Each row is a point on a landscape with many valleys, with its height.
From any point a ball takes the steepest step (drop divided by distance) to one of its 2 nearest points. It stops when none of these is lower. Distance is the straight distance between rows; heights are no part of it.
gusuz: [104  87 124 123 118 119  90 129 152 124 112 127 152  98 131 171 184 156
  95 119 118 108  92 129 192 137 128 125 116  96 126 200 152 103 199 123
 139 129 147 149 116 132  70 116 116 137  59 187 165 113 111 161 182 174
 157 188 120]  h=4.43
mavu: [111 189 166 130 152 137 112  93  93 136 217 103  93 132  97  94  82 141
  98 149 108  94 162 140  61  50 112 216 154 157 103  89 114 112 177 106
 196 102 161 135 166  89 106 143 135  90 122 127  99 139 144 152  64 150
 145 107 127]  h=3.25
rokip: [110 113 109 120  91 124 141 154 141 117 111 168 119 132  93  71 116 149
 167 117 141 115  96 152  95 108 174 131 139 121 132 136 131 125  75 161
 125 118 103 113 128  95 152 139 137 127 114  69  97 143 114 186 169 172
 118 141 156]  h=4.73
dof: [120 122  99  95 154 117 151  72 129 185 103 151 118  63 144 131 117 130
 101 155 115  82 176  93 157 153 113 131 152 154 159 143 173 102 179  48
  84 155  95 167 174 155 113 134  56  74 114 167 206 106 112 138 151 174
 162 150 143]  h=3.91
rara: [136 235 145  67 161 127 123 144 108 154 158 119  83  77 154 157  50 117
  88 147 128 106 207  83 133 131 145 112  99 182 154 127 166 126 124 119
 107 156  64 108 191 140 163 117 187  83  60 131 134  87  70 132 134 158
 144 163 106]  h=5.47
Kenas: [117  53  86 169 119 139 146 119 120 118 111 178 150 145  36  95 168 138
 132 114 163 166  86 163 145  91 123 120 175 102 149 115 115  61 196 178
 185  96 136 142 156 114 102 115 119  98 105 162 170 138 137 137 148 150
 119 135 183]  h=2.08
fiban: [ 76  66 108 145 112 101  72 145 110 152 163 142 136 150 115  93 144 138
 195 137 113 122 106 125  54 105 113 193 113 115  91 116 101 132 115 133
 138 152 143 140  93 129 123 145 111 148 192 128 126 109 119 153  96 135
 133  84 128]  h=7.11
Linez: [151 140 141 170 146 170 143  75 156  99  72  99 165 142 142 123 187 130
 137 121 126 131 105 170 171 103  92  72 100 104 149 115 125 126 122 163
 150 121 151 115 105 167 117 113 104 127  88 160 101 144 145 111 158 138
 150 152 143]  h=4.51
virog: [119 107 132 177 161 125  86 130 144 103 140  94 169 166 146 179 195 156
 154 127 118 169  98 146 135 153 112 121  77  96  93 146  86 154 124 180
 138 133 219 127  46 179  86 106 133 165 159 181  79 122 155 132 145 115
 121 163  91]  h=6.57
baga: [141 115 125 115 168 113 102 115 144 145 117 108 138 123 194 179 175 125
 123 121 101 134 128 102 135 162 112 114  91 128  89 145 149 155 101 127
  97 153 165 139  82 176 117 112  95 153 174 174 139  86 140 114 135 132
 155 141  95]  h=4.56
veva: [152 166 156 133 132 141 152  96 120 131 158 121  88 141 124 158 106 140
 121 142 139 133 166 130 123 138 154 172 150 126 105  92 107 200 120  58
 116 117 135 161 114 106 152 162 143 133 162  74  94 131 161 157 110 125
  84 107 137]  h=3.20
gavup: [158 101  95 101 154 130 139  92 160 143 103 118  95 106 165 175 175 147
 110 125 133 127 145 110 165 160 153  96 110 110 106 138 179 186  92 103
  84 140 145 174 105 156 154 133  98 145 142 126 153  54 131 155 179 144
 131 150 128]  h=5.15
fon: [130 136 140 160 118 134 124 162 157  82  83  98 146 179 185 148 158 113
 149 114 125 160  97 126 174 146 126  91  74 120 127 165 106 156 110 170
 106 115 144  83  80 158 118 102 156 181 170 151  89 194 136  77 130  67
 125 151 102]  h=6.94
Vir: [205 137 114 130 113  85 200  94 160 126 150 135  74 142 108 190 114 141
  93 124 111 144 147 115 188 176 148 133 141 122 103 169 143 210 123  46
  78  99 111 179 124 123 155 153 140 139 183 100 123 100 187 127 125 133
  87 150 140]  h=4.41
zetok: [170 184 104  95 158  94 167 119 107 187 130 149  74  78 128 146  87 117
 120 156 138 167 211  78 119 192 152 124 147 169 127  89 153 170  98  56
  63 158  67 164 172 143 199 164 115 100 182 125 163  59 119 131 125 136
  91 116 138]  h=4.04
tokil: [105  88 113 108 130 136  88 156 101 132 131 138 143 119 130  81 155  98
 140 124 145 140 146 123 101 113 134 119 155 138 137  92 119  62 144 146
 183 148  97 116 151 121 134 126 109 114 125 157 175  82  72 113 122 109
 159  78 148]  h=3.76
zezo: [143 115 126 167 122 134 162 124 108 117 113 114 144 165 101  77 102  71
 139 111 109 144 107 146 106  78  78 130 132 123 153 102  93  82 126 151
 173 113 113 100 143 133 139  96 141 124 145 146 115 195 124  41  89  82
 140  84 142]  h=2.16
Goman: [ 89 118 165 153 114 129 122 150 100 118  96 113 162 147 144 116 125 100
 145 121 137 133 109 147 116 152 103 129 131 121 170 112  81 117 127 101
 107 145 125 108  94 156 123 136 122 139 139  92 117 190 131  98 112  47
  86  80 130]  h=6.24
Fav: [ 89 121 153 136  97 141 120 161 113 125 151 140 155 114 117  62  81 123
 163 120  89  74  73 141  83  97 104 199 119 142 154 146 102 102 120 125
 134 121  85  78 107 116 133 133 130 152 127 108  95 196 106 141 102 157
 153 105 133]  h=5.86
zel: [ 54  75 126 154  90 112  76 163 113 147 108 121 169 150 117  91 126 139
 187 118 118 114  71 134  88  99 119 139  98  59 148 143  85 143  97 143
 122 160 100 109 105 125 120 113 177 173 102  79  96 151 102 131 144 115
 106 126 135]  h=7.46
robik: [116  80  76 112 111  83 116 107 113 194 122 153 118  85 100  98 115 133
 146 134 112 118 142  91  90 127 129 133 141 126 131 136 138 101 117 108
 106 161 106 152 177 112 134 132 106 116 137 138 198  79  83 137 135 168
 149 129 148]  h=5.39
Bomap: [155 151 134 119 158 153 134 114 125  90 166  84 139 173 134 105 147 108
 117 134 136 177 158 140 126  58 141  94 135 100 104  83 100 122 143 163
 221 104 147 127 174 110 117 110 183 137 107 147 103 104 113  78 103  81
 136 119 127]  h=4.00
durel: [159 114 110 159 136 133 158  95 134 109  87 112 108 167  95 174 166 129
  92 122 164 203 120 130 156 160 155  67 139  83 132 111 118 170 120 146
 111 119 198 172 129 141 126 130 161 130 131  80 129 129 167 120 151  50
  42 138 130]  h=4.46
fepir: [128 197 151 103 142 117 124 145  97 154 155 132 102  95 133 160  65 132
  85 141 135 122 166  96  96 181 129 143 149 183 142 137 144 120 133 114
 100 146 125 118 157 112 125 134 131  75 125 114 130 128 128 130  93 129
 108 128 101]  h=4.25
tul: [114 198 158 130 138 139 117 127  83 159 143 126 123 111 132 113  71 103
  98 150 130 110 150 106  72 168  88 166 165 187 131 106 128  89 142 138
 106 153 161 119 135 141 111 148  82  64 156 128 139 152 150 104  64  79
 115  74  99]  h=3.63
Rut: [118 108 128 138  87 111 105 120 131 135 109 108 141 131 118 143 123 135
 133 122 114 118 104 121 144  96 128 114 112  47 132 150 110 162 101 112
 122 141 113 126 123 106 130 109 189 172  78  82 101 137 111 117 135 113
 103 141 127]  h=7.44
zodar: [129 179 134  84 151 145 102 119 129 155 133 104  96  90 139 121  88 120
 104 145 149 109 189  90 120 103 169  83 129 133 148 101 141 119 118 139
 128 149  85 111 197 107 145 116 176 114  38 106 155  79  67 131 148 123
 143 143 127]  h=5.11
Tiba: [156 145 127 153 122 117 146  90 135 144 118 123 120 133 128 112  92 124
 132 121 107 131 121 108  78 111  86 125 121 138 119 120 141 118  84 154
 107 127 155 135 137 134 126 118 116 114 161 120 126 149 150  82  84 120
 147 117 128]  h=2.01
zis: [127 134 145 120 111 155 138 117 139  86 162 127  99 161 103  89 122 147
 157 137 151 106 139 179 114  53 181 174 136  94 114  78 100 177 120  99
 181  80 123 132 121  78 146 159 167 146 112  76  61 156 125 194 136 162
  94 125 152]  h=3.21
pev: [146 143 160 151 119 178 153  82 165  84  54 117 159 113 109 129 177 141
 114 127 143  98 102 192 202  94 113  99 128 109 171 118 132 125 157 118
 155 109 131 120 106 144 116 132  95 131  42 138 104 163 146 158 186 163
 143 153 162]  h=4.97
peba: [168  72  86 136 127 107 186  93 161 116 132 151 115 135 117 122 173 133
 143 113 126 162 131 164 154 131 151 125 145 148 113 105 133 134 123  80
 137 109 121 163 113 129 160 147  86 137 201 154 152  83 146 147 159 154
 131 112 172]  h=5.72
Tuzel: [ 92  72  99 157 121 148 113 144 114 127 121 152 165 140  52  98 143 139
 131 107 156 141  68 141 130  77 104 122 136  83 149 137 126  65 185 207
 193  91 140 115 171 106  95  85 161 116  44 152 152 136 124 134 143 151
 146 161 156]  h=1.14
zore: [125 133 139 132 131 145 134  82 102 135  97 123 135 115  90 129 129 115
  95 144 168 129 149 141 151 131 146 107 181 122 167  62 107 101 174 107
 152 127 136 165 166 110 121 133 122  94  65  95 168 128 135 120 130  72
  75 100 164]  h=5.58
rugid: [100  78  85  88 129 111 113  91 145 185  91 149 124  68 142 121 142 134
 124 138 116  79 136  90 148 122 140 108 123 121 139 163 170  98 144 106
 100 156  78 157 174 142 118 119  98 115  81 163 212  83  68 148 172 187
 181 159 145]  h=4.77
Fimul: [146 243 207 103 208 186 145 102 111 119 148  75 115 130 193 141 125 114
  95 156 128 116 194 128 113 108 123 141 128 173 104  59 137 163 127 101
 164 124 148 115 144 148 127 146 111  92 120 129  82 121 141 127  95 110
 147 110  97]  h=4.61
nilav: [104 126 135 112 112 135 133 156 121 108 160 124 112 126 103  78  98 137
 154 129 127 107 133 151 116  61 162 161 135 112 142 111 100 132 119 120
 178 113  68 101 142  76 155 130 172 153  95  80  95 150  93 154 128 160
 130 118 153]  h=4.05
Tik: [137 165 161 177 147 155 118  84 113 119 123 108 144 144 114 141 129 147
  99 132 132 128  96 150 107 154  80 150 145 140 116 116 118 123 146 137
 109 125 232 158  90 158  91 143  77  96 154 102 118 182 211 143 101 108
 109 103 118]  h=3.56
Noba: [141 114 130 153 137 128 167 143 100  95 135  98 134 193 121  85 135  74
 142 123 129 176 135 146 130  64 125 107 140 106 149  79  77 103 142 140
 200 100 109 118 159 127 139 101 191 149 151 130 107 183 116  43  88  46
 111  98 131]  h=3.11
pumo: [117 101 121 132 155 130  84 152 129 108 165 116 145 163 152 141 180 134
 158 127 128 165 118 130  92 121 125 125  99 130  68 126 118 124 135 190
 169 134 191 108  88 138 102 110 125 141 174 178 113 104 135 116 111 127
 155 130  97]  h=6.38
Goz: [127 133 133 106 111 143 121 168 166 112  88 148 135 130 183 122 133 140
 162 118 129 103 112 139 142 175 155 109  95 142 137 149 148 154  62 132
  73 135  94  97  75 142 164 147 102 159 153 103 101 152 121 157 175 144
 140 142 126]  h=5.44
noz: [125  55  88 127 143 141 119 142 119 111 119 157 143 149  96 101 204 123
 138 120 177 172 137 141 146 115 154  82 161 122 130  93 127  72 182 175
 189 122 122 130 150 132 114 123 108 110 116 183 192  75  96 137 165 123
 138 124 169]  h=2.95
pulus: [ 76  90 100 136 131 152  77 165 116 119 138 141 164 161  70  80 146 160
 157 119 168 139  95 157  98  73 145 123 132  83 127 112 129 107 158 226
 205 104 162 115 145  92 101 118 163 108  62 112 125 105 103 167 149 142
 124 162 142]  h=2.10
Pupi: [123  97  88 106 113 106 116 133 107 175 126 163 107  95  92 116 100 122
 109 139 150 142 148  79 105 138 129 100 161 146 134 134 161  65 151 163
 110 141 131 153 192 113 118 113 117  84 110 144 213 102  95 111 119 122
 137 133 130]  h=5.84
ledi: [137 166 125 113 128 141 124 154 146 100 156 101 113 145 105 121  88 146
 103 109 133 138 111 120 116  77 127 107  98 121 103 160 152 104 141 220
 173  77 151  97 189  90 113  87 178 129  59 135 106 114 118 107 113 156
 174 189  91]  h=3.55
sodi: [125 149 165 149 153 168 103 124 119  99 132 121 147 130 138 166 178 158
 103 135 144 130 103 171 134 176 121 150 137 141 118 124 126 140 160 133
 135 119 241 143  64 149  93 155  75 109 146 117 110 144 181 185 135 131
 118 130 111]  h=3.99
rimo: [149 142  93 114 115  82 157 103 100 198 126 156  93  65  84 131  95 109
 117 146 137 165 184 100 118 181 156 113 159 145 138  90 112 172  90  53
  58 159  94 186 193 109 184 160 135 121 178  75 169  83 132 137 122 109
  54  96 155]  h=2.93
lunob: [131 149 145 118 137 148 136 164 163  96 108 129 142 147 206 110 134 131
 170 116 119 105 111 137 132 150 134 124  86 177 108 139 146 135  73 152
 104 117 117  77  70 153 150 144  83 148 176 154  94 149 131 116 140 139
 180 123 116]  h=5.79
Vobu: [106 159 164 123 170 188  90 152  99 112 147 125 127 141 135 125 178 149
 112 153 192 137 133 163 104 168 143 135 159 163 121  78 140 114 160 166
 154 122 233 144 103 143  96 169  69  66 122 102 137 113 162 200 133 106
 117 114 112]  h=4.42
mam: [148  80  74 102  97 112 137 155 145 149 116 175 116  97  90 129 119 138
 104 110 148 131 108  89 152 141 144  81 138 136 142 196 189  62 151 195
  93 112  95 129 183 121 122  95 137 112  88 165 219 106 101 129 158 176
 166 178 143]  h=6.20
Kezaz: [123 108  87  95 102 112 114 174 136 149 137 165  99 100 108  64  91 135
 177 116 133 125 123 109  76  97 172 125 122 142 127 146 142  99  72 193
 123 136  74 107 166  94 161 125 144 136 112 105 142  90  68 156 143 190
 162 144 142]  h=5.24
Gunu: [ 92 125 158 118 119 129 104 167 115 120 117 117 156 132 179 119 143 100
 146 133 122 126 138 127 134 147 131 121 123 130 146 115  94 129 110 101
 112 158  78  94 103 131 138 127 125 161 142 118 123 143  99 109 121  84
 123  89 126]  h=5.92
Pur: [161  88  84 125 130  85 129 117 171 139 113 123 133 122 162 181 150 142
 118 108  99 143 105  98 151 159  99  93  85 123 101 206 177 138 111 153
  77 134 145 141 106 161 103  94 112 140 162 187 164  92 144  88 143 144
 160 168 102]  h=4.11
Gur: [121 182 175 125 127 144 129 112 122 116 157 132 129  93 121 123  72 148
 110 136 107  62 118 155 107 121 118 203 142 161 142 143 130 135 152  83
 121 123 122 119 104 101 120 149 114 107 104  97  97 175 148 186 112 172
 136 128 121]  h=6.44
ravub: [108 138 147 102 132 119 139 159  87 137 170 138 123  99 134 126  95  70
 105 141 110 128 177 114 131 143 121 156 159 162 147 107 103  79 151  79
 147 148  76 103 157 117 136 128 125 130 152 158 146 137 105  86  81  86
 130  64 110]  h=5.29
Ven: [128 118 133 142 116  94 123 140 150 129 152 111 123 154 173 202 113 142
 142 132 104 114 105  81 148 166 129 144  98 106  75 178 127 205 111 107
  82 136 150 141  74 125 110 118 170 194 181 128 100 144 156 103  93 112
 111 157  87]  h=4.79
kife: [162 110 116 158 116 114 160 104 138 146 118 120 121 152 119 100  85  91
 159 115  83 139 117  90  81  81  61 115 107 139 115 130 138 104  75 177
 137 110 125 102 141 144 141 101 140 139 173 178 115 165 133  27  52 109
 175 102 126]  h=0.67
Vom: [128  88 128 162 123 134 148  98 121 118  96 147 170 126 110 118 158 112
 128 112 122 125  95 165 148 133  81 122 149 131 163 121 105  78 165 112
 144 131 135 125 104 154 112 124  71 107 130 160 155 165 157 116 134 124
 129 102 157]  h=5.18
vavor: [ 90 178 177 129 121 137 117 130 106 128 187 118 129 114 134 100  53 131
 133 140  75  49 109 124  92  95 102 218 118 160 126 151 113 120 138  91
 131 126 107  94 116 110 115 131 147 147 111 111  81 184 128 127  71 164
 151 114 103]  h=6.16
sode: [155 142 107 119 111 114 161 101 125 145 119 158  90 106  82 142  95 134
 100 134 154 149 157 109 125 160 157 102 169 135 144 116 134 143 104 113
  79 134 124 158 168 104 156 151 137  99 138  62 145 126 142 149 138 115
  64 127 151]  h=1.18
meda: [163  60  78 136 120  83 166  70 159 161 126 132 124 118 127 110 146 120
 161 117  86 140 129 127 131  91 120 126 111 116 112 122 123 146  96  79
 122 130  88 163 137 124 169 122 112 157 173 151 153  78 117 111 133 162
 144 115 167]  h=6.17
sido: [158 157 139 129 111 127 131 158 173  99  92  90 119 154 182 181 147 123
 118 122 142 150 124  99 183 162 149  70  72 106 123 166 142 193  90 158
  91 123 133 109 107 137 135 107 180 179 137 120  88 143 132  93 147  74
 115 153  93]  h=7.13
nunu: [192 134 106 105 138 116 158  90 170 150 126 124  72 123 148 188 121 157
 106 136 114 116 151  97 163 157 157 111 104 118  88 155 179 219  75 104
  64 115 143 173 115 139 160 142 127 139 155 100 110  73 156 152 142 165
 117 157 103]  h=4.94
Mobek: [144 244 146  95 166 124 150 127  82 152 158 135  85  88 118 140  30  99
  93 142 142 124 209  91 113 136 129 138 144 217 164  87 142  96 138 118
 118 156  80 124 197 130 153 129 174  51  87 130 138 109  91 118  97 150
 117 128 108]  h=4.92
Vivi: [ 82 104 139 154 138 155  84 166  81  96 113 108 182 180 116  78 169  94
 149 138 157 166 135 177 123 121 115 105 152 100 172  80  73  69 182 168
 185 138 138 110 129 152  90 125 142 108 108 131 121 152 103  93 135  37
  99  91 133]  h=6.37
nebi: [159 109 102 121 127  92 144 104 154 143 119 123 116 108 129 185 152 156
  75 126 108 127 117 104 170 165 106 112 130 124 111 196 181 139 152 124
  87 127 170 164 123 144  87 117 107 108 124 155 167 101 162 119 148 154
 136 180 104]  h=3.68
met: [100  49  92 157  97  87 118  87 128 173 109 143 159 116  94 106 151 146
 175 116  91 113  87 140 114  86 113 146 106  63 129 131  97 142  99  81
 121 153  95 155 115 121 148 125 126 165 124 101 135 109 114 151 143 169
 123 123 172]  h=6.61
Gok: [149 144 155 140 136 112 145 126 142 101 188 107 107 157 162 207 124 140
 117 137 121 112 131 114 168 132 146 188 130 123  55 159 123 205 152  77
 140 112 146 153  90 109 114 147 150 165 188 143  85 125 172 124  84 138
 121 149  93]  h=4.36
ranan: [ 82 100 128 133  84  91  85 164 129 148 161 140 148 120 152 152 101 155
 144 117  82 100  79 104 113 149 108 170  98 106 110 202 120 150 108 106
  87 144 122 112  88 117 103 117 146 176 152 121 118 169 130 129  97 133
 124 133  94]  h=5.19
povu: [ 85 129 151  85 109 125 119 203 105 129 133 137 114 119 154  74 118  84
 172 139 151 122 166 130 116 144 160 135 134 153 158  96  88 122 100 106
 113 164  39  86 129 120 164 155 139 150 146  80 129 142  70 129 133  93
 120  69 144]  h=5.46
mivot: [101  94  86  90 113 107  81 161 148 153 137 144 113 121 157 104 144 153
 180 126 126 108 133 111  79 106 173 123  94 119  82 139 151 135  69 169
 120 155 113 128 118 107 144 128 123 151 135 118 146  51  76 177 167 185
 162 151 114]  h=5.68
Gafeg: [106  86 121 160  97 121 122 107 135 151  55 142 161 128 117 117 144 134
 163 109 119 124  79 157 127 137 122 105 122  91 167 128 113 139  81 108
  79 150 108 136  94 153 152 138 110 149 114  89 122 157 139 147 162 117
  98 123 166]  h=6.95
dokul: [159 135 117 114  97 111 149 142 173 127  94 144 127 120 157 154 110 142
 117 109 110 124  99 120 165 192 120 101 113 143 148 187 167 150  75 120
  44 121 103 116 105 140 147 124 110 141 149 119 124 159 157 122 148 139
 118 151 124]  h=5.02
Nufe: [121  63 106 144 116 114 107 135 132 127 106 155 158 114 114 145 168 143
 134 113 116 135  97 144 145 132 100 120 131 116 140 169 132  79 171 140
 137 136 138 121 117 138  97 104  96 127 117 190 168 130 132 142 149 160
 158 149 139]  h=4.80
Todok: [158 124 113  96 105  97 129 178 173 121 136 146 118 120 181 161 108 134
 124 107  96 113 116 105 166 169 136 121  91 151 118 211 167 134  99 126
  77 120  90  97 110 131 140 108 137 157 165 172 135 126 132 108 131 160
 173 148 104]  h=4.62
nesob: [207 116  87 104 149 107 192 129 161 111 152 162  86 123 140 160 152 122
 101 112 132 168 170 126 179 167 159 128 158 172 112 148 177 150 153  80
 118 112  93 148 134 131 174 138  91 117 202 180 158  59 140 126 151 149
 139 123 138]  h=5.27
rofif: [133 111 124 130  94  99 123 131 173 121 116 135 136 109 131 189 140 166
  92 111  99 100  79 137 183 165 103 136 106 103 125 232 165 134 142 116
 104 118 160 152  99 130  81 119 121 128  83 154 133 128 157 143 168 184
 142 184 106]  h=4.07
Tiko: [156 108  98 149 118 105 129  74 128 173  75 106 121 134 103 168 130 139
 102 131 142 159 122  87 132 160 127  53 131  76 129 128 148 161  81 143
  63 147 171 181 162 140 132 106 156 135 109  78 161 103 149  93 120  67
  72 141 128]  h=3.77
fevan: [ 81 109 110 104 133 158  82 203 128  96 156 112 152 148 106  84 140 131
 148 107 151 138  96 136 110  59 148 122  95  91 112 134 137  79 146 226
 218  82 131  79 166  97 118  89 183 144  59 146 119 100  83 125 138 155
 176 180 106]  h=2.89
tado: [131 215 180 100 177 138 135 101  99 135 202  93  89 131 141 150  81 129
  87 146 104 110 186 105  96  94 122 189 137 171  93 114 131 139 158 103
 164 113 149 121 161 101 113 133 146 100 120 134  92 125 144 129  66 140
 138 123  98]  h=3.92
fid: [126 171 168 121 130 176 131  88 127 109 151 117  92 144 129 137 114 154
 141 161 145  78 163 152 109  90 161 190 130 120 104  62 119 209 117  82
 148 101 160 144  90 103 152 172 148 141 132  65  53 136 143 202 121 148
  94 117 128]  h=2.14
mis: [191 149 141 136 125 121 176  95 155  94 162 111  79 167 120 195 136 144
 104 132 143 133 147 123 172 133 163 147 134 104  72 123 131 217 135  73
 134  79 152 176 104 108 141 152 160 146 172 104  81 112 173 143 116 127
  90 141 125]  h=3.90
gek: [152 206 186 115 177 177 145 117 123  87 161  82 134 146 172 133 142  94
  93 138 137 142 174 144 146  95 124 107 132 149 119  81 112 124 150 124
 194 109 145  99 141 122 103 124 140 124 104 148  96 145 134  88  95  91
 152 105 102]  h=4.66
pon: [147 188 149 102 132 132 172 166  95 122 135 157 107  99 124 105  46  57
 117 132 118 124 184 107 112 171 107 146 150 207 168  99 129  74 127 101
 126 137  63  82 151 140 166 144 101  91 166 172 129 166 113  81  88  97
 142  75 120]  h=4.74
dupiz: [129 173 159 135 163 179 139  86 106 120 122 130 132 112 122 124 147 133
  97 152 166 120 158 163 120 137 130 136 178 155 138  63 119 113 168 107
 154 121 167 157 132 135 121 156  63  75 111 102 147 135 162 167 133 121
 112 101 149]  h=4.96
Nif: [161 137 115 114 126 109 172  85 141 157 107 145 109  88 110 143 105 128
  95 125 123 126 161 114 153 152 128 112 152 149 148 134 158 129 124  87
  90 140  95 161 154 131 146 129 101 102 125 125 164 106 146 122 141 147
 123 139 147]  h=2.68
Deta: [ 97 137 153  86 101 127 135 202 101 107 184 153 104  98 131  78  98  99
 179 142 129 105 152 143 122 111 171 184 135 160 160 112  86 119 124  85
 131 139  34  84 123  95 172 158 154 170 153 100 105 161  72 165 127 157
 137  94 158]  h=4.85
Vakur: [123 153 147 165 126 136 114 108  93 137 124 122 141 147  99 113  99 114
 112 138 130 137 111 133  73 145  79 147 150 153 126 100 110 106 144 155
 121 137 198 140 123 143 101 143  98  88 173 101 131 176 182 108  70  59
 110  79 128]  h=3.03
Tosut: [100 115 125 103 135 148  92 158 115 136 128 126 126 120 133  92 149 126
 136 135 169 130 143 125 115 109 166  89 140 125 141  89 131 100 128 165
 155 137 101 119 162 107 138 133 139 123  74 111 150  77  67 143 146 117
 144 123 146]  h=4.38
Bopo: [ 99 119 140 132 142 149 103 121  91 109 128 100 159 143 104 125 159 109
  95 143 153 162 156 143 159 111 128 104 171  89 153  79  85  81 196 131
 193 128 143 142 168 104 100 117 158 125  78 127 154 123 114  94 126  48
  92 106 132]  h=6.04
rura: [ 57  69 118 171 101 116  84 179 102 132 157 151 161 181 104  79 132 141
 194 121 122 127  64 146  56 100 100 191  99  89 121 136  89 125 120 168
 136 145 134 111  92 125 107 125 139 142 161 109  89 162 127 155 120 131
 110 111 129]  h=7.28
rosik: [141 182 162 124 128 139 148 155 104 110 127 149 132 106 142 125  66  91
 103 132 116 113 128 127 118 185  83 156 156 192 159 138 141  76 148 123
 112 121 123  77 115 138 116 140  76  89 157 168 135 195 144  92  93 101
 148  88 100]  h=4.18
zume: [187 180 104  91 173 116 162 145 137 147 132 147  79  93 149 166 129 121
  97 128 161 171 202 101 156 189 161  91 166 178 127 118 177 155 147  93
  93 140  70 148 174 140 189 144 104  94 163 147 174  47 123 131 164 127
 108 129 117]  h=4.76
mik: [ 87 133 150 159 138 162  96 154 109  97  80 124 177 155 125 101 164 124
 135 126 170 141 106 171 123 170 121 101 139 138 170 101 100  95 151 170
 128 139 182 105  91 180  91 149  93 100 114 105 124 170 139 137 153  65
  96 104 129]  h=6.54
kabug: [107 113 141 183 148 140 123 145 133  84 111 108 165 193 148 130 174 141
 178 120 124 149  96 154 120 143 116 128  82 115 123 126  80 147 117 172
 126 121 178 101  51 178  97 125 126 158 176 141  58 184 153 129 138  98
 100 133 113]  h=6.74
Rad: [ 93  82 133 139  82 106 120 184 135 117 146 141 158 122 131 126 115 137
 157 106  81  91  65 135 134 112 113 179 103 102 128 195 110 130 129  96
 130 123  86  98  86 114 131 102 159 193 136 142 104 178 117 131 122 170
 154 139 118]  h=5.50
febi: [136 142 141 117 170 151 126 162 156  78 162 125 151 153 204 132 168 131
 167 131 124 120 119 145 126 115 131 150  93 179  61 127 141 145 115 152
 150 107 162  94  58 146 110 140  88 147 187 191  85 123 148 137 121 162
 189 138  97]  h=6.11
vunub: [146 108 140 160  91 140 187  83 144  96  73 156 152 127  77 113 140 128
 115 106 122 120  81 191 189 123 108 119 166 126 189 145 125 106 165  96
 131  95  99 133 121 132 124 131  96 116  81 127 121 196 170 129 163 148
 108 138 182]  h=5.41
vik: [134 138 117 112 138 125  92  96 120 174 100 110 114 106 131 167 127 151
  91 144 147 138 156  84 124 162 146  80 132  91 116 116 154 157 109 136
  97 152 164 171 162 121 131 124 148 110  82  80 164  71 117 135 132  96
  98 144 116]  h=2.91
vuz: [162 153 127 147 127 152 142 118 171  84 111 106 148 146 121 126 164 135
 102 115 139 139 100 158 147  91 106  88  97 112 112 138 140 119 133 211
 168  87 179 109 140 125 101 104 134 126  74 166 107 126 149 107 149 151
 162 178 107]  h=4.08
ser: [136 117 142 156  96 123 130  98 148 128  44  97 150 128 138 148 142 115
 126 119 109 124 103 143 173 125 119  78  95  63 164 150 118 169  86  98
  95 146 108 128 104 148 144 111 160 170  67  97  95 159 128 108 158  97
 104 144 138]  h=7.23
Zole: [ 75  55  94 137 110  87  78 112 115 181 159 129 142 124 113 104 137 142
 168 124  78 112  94 105  83  74 105 175 110  84  92 141 108 130 112 113
 154 163 125 145 129 115 121 111 140 155 146 134 145  93 105 131 119 173
 146 117 134]  h=6.89

Where does a ball stop that starts at each point below?
fon: nebi
Linez: Tuzel
Bopo: Vakur
meda: sode
mik: fid
Pupi: sode
zodar: Tuzel
